A landscape with many valleys, sampled at points; each row gives a point and its height.
From any point a ball rolls to the lowest of the 4 points nearest to it. It stops when none of these is lower. Distance is the straight distance between rows; heights are no part of it.
reme h=306: [ 13   6 -24  33 -22  12  14   5  18  21  41  49]
Piz h=492: [-69 -35 -14  -4 -37 -17   7  30  12   5 -50 -26]
maku h=316: [ 17   4 -22  43  -8  18  36   3  24  23  29  45]
zas h=527: [-91 -60   0  31 -22 -18 -42   7  28   9 -44   3]
satuv h=463: [  7   2   5   5 -18  30 -29 -14  -1  12  35  34]
Nolov h=417: [ -6 -21  24 -15  91  -2 -46   4 -26 -44 -27 -15]
zug h=365: [  0 -24  22 -20  84  14 -52  -8 -19 -39 -20  -3]
Takev h=218: [-39 -14  26  -1  31 -38 -20   6 -13 -28 -59 -37]
Galo h=509: [-18 -15  -5  10 -12  11  65  25  14  11 -35 -38]
Gefe h=303: [ 12  10 -13  12 -40  13 -12   5  11  15  47  42]
dazot h=440: [-33 -16   5  -6  -6  -7  34  17  -2   6 -51 -46]
nutib h=276: [-15 -15  20  -9  66 -14 -15  -7 -24 -24 -48 -25]
sutin h=479: [-76 -38  -1   0 -32 -21 -20  15  13  -3 -53 -24]
Debup h=594: [ 22  43  25 -20 -42 -26 -39 -18 -21  -4  42  -6]
lon h=77: [-38 -17  18  -4  14 -30  -7   8 -10 -15 -61 -41]
natur h=724: [ 34  57  -5 -33 -35 -45   1   3 -16   7  53 -21]
gak h=112: [ 26  24 -48  -9 -70 -32  14  22  28  -2  56  22]
nosi h=371: [  9 -17  24 -16  55  35 -52 -22 -12 -30  -5   9]
gesim h=293: [-18 -13  15  -7  41 -15   3  -3 -18 -10 -52 -31]
Par h=305: [ -6 -12  11  -5  44   6  10 -13 -19   2 -41 -20]
tuget h=526: [-12 -12  11   1  16   0  35   6  -8   8 -46 -33]
pofur h=399: [ 12 -14  27 -14  36  41 -56 -31  -6 -24   4  15]
zer h=368: [  7 -12  14  -6  35  40 -30 -26 -13  -5  -2  17]
zirog h=428: [ 22  23 -30  -3 -64 -17   0  18  17   5  59  27]
buboz h=437: [ 19  15 -34  11 -53  -9   4  17  25   8  56  46]
dor h=270: [-43 -20  11  -9  -6 -23   9  15  -1  -6 -57 -43]
sanen h=455: [  9  -4   0  19   9  36  -1 -13  -2  24  17  30]
gupa h=324: [ 17   7 -37  36 -32   0  21  13  27  18  43  57]
Feb h=469: [ 27  37 -25 -18 -64 -32   3  18  13  -4  59   4]
Nilu h=330: [  9 -17  17 -11  52  36 -42 -25 -14 -18  -8  11]
gom h=502: [  5 -11   4  13  34  25  25  -9 -12  19 -24  -3]
rin h=325: [ 19   0 -17  45  -3  20  75   6  33  17  -2  13]
Suzut h=153: [ 10   4  -4  15 -20  29 -11  -7   5  21  38  42]
guni h=573: [-45 -25 -10  -6 -30  -3  37  29  13   9 -45 -39]
vut h=56: [-62 -24  25   2  -7 -39 -32   9   5 -28 -58 -35]
bimu h=618: [ 30  48 -18 -27 -54 -38  10  15   2  -4  58 -13]
matub h=323: [ 15  -1 -10  43   1  22  64   5  25  24  -1  12]
Fimam h=347: [ 24   5 -46  36 -39 -11  26  11  37  10  44  60]
tig h=302: [  4 -19  14 -11  64  23 -26 -18 -19 -16 -25   1]
nomu h=560: [-15 -13   0   2   0   8  54  15   4  11 -38 -38]
Zuk h=655: [ 17  35   9 -15 -58 -16 -26  -1  -6   2  52   5]
mune h=408: [ 25   9 -63  19 -56 -27  26  14  45   5  47  55]
bisin h=319: [  4 -12   8   3  47  31  -4 -19 -14   7 -18   7]
tozi h=429: [  2  -7   1  17  18  20  47   1   0  21 -23 -13]
kab h=465: [ 15  -7  34 -15  17  40 -61 -33  -5 -23  12  19]
Malil h=291: [  1 -16   8  -6  56  19  -6 -17 -22  -1 -28  -5]
konom h=791: [ 49  72 -25 -41   3 -43  27  -3 -20   6  61 -28]
Did h=279: [-11 -16  15  -8  62  -3  -9  -7 -22 -16 -46 -19]
sozo h=335: [12 -3 -5 30 12 32 30 -4  4 29  9 26]
Vobuk h=614: [ 20  36  -4 -17 -63 -22 -13   9   2   2  58   7]
buva h=530: [ 12   7  32 -12 -11  30 -57 -31  -8 -12  24  20]
zigi h=271: [-21 -18  24  -8  66 -31 -26   6 -25 -35 -52 -30]
fak h=574: [ 16  28  36 -12 -39  -2 -51 -25  -9  -8  37   8]
bave h=721: [ 44  51 -36 -35 -49 -46  28  16  14  -7  57 -17]
feluz h=96: [ 10  -8   7   6  20  40 -15 -22 -10  13   9  27]
kek h=489: [  9  -7   2  14  28  37   9 -15  -8  20  -2  21]
dano h=274: [-35 -14  16  -7   7 -15  14   4  -9  -4 -58 -39]
sab h=353: [  4  -7  -3  23   6  21  64   7  11  19 -22 -18]
lop h=755: [ 42  64 -12 -39 -24 -47  10   4 -16   5  55 -26]

Where does a ball stop that starts at each point below?
Par | vut
Piz | lon
gupa | Suzut
Nolov | vut
nomu | Suzut
dazot | lon
sozo | Suzut
buboz | Suzut
tig | vut
bisin | vut

Two balls start at each pair of points below. Name the first point that both come to, or write -.
rin, Galo | maku
kab, fak | feluz
Fimam, tozi | reme
Nilu, gom | Did
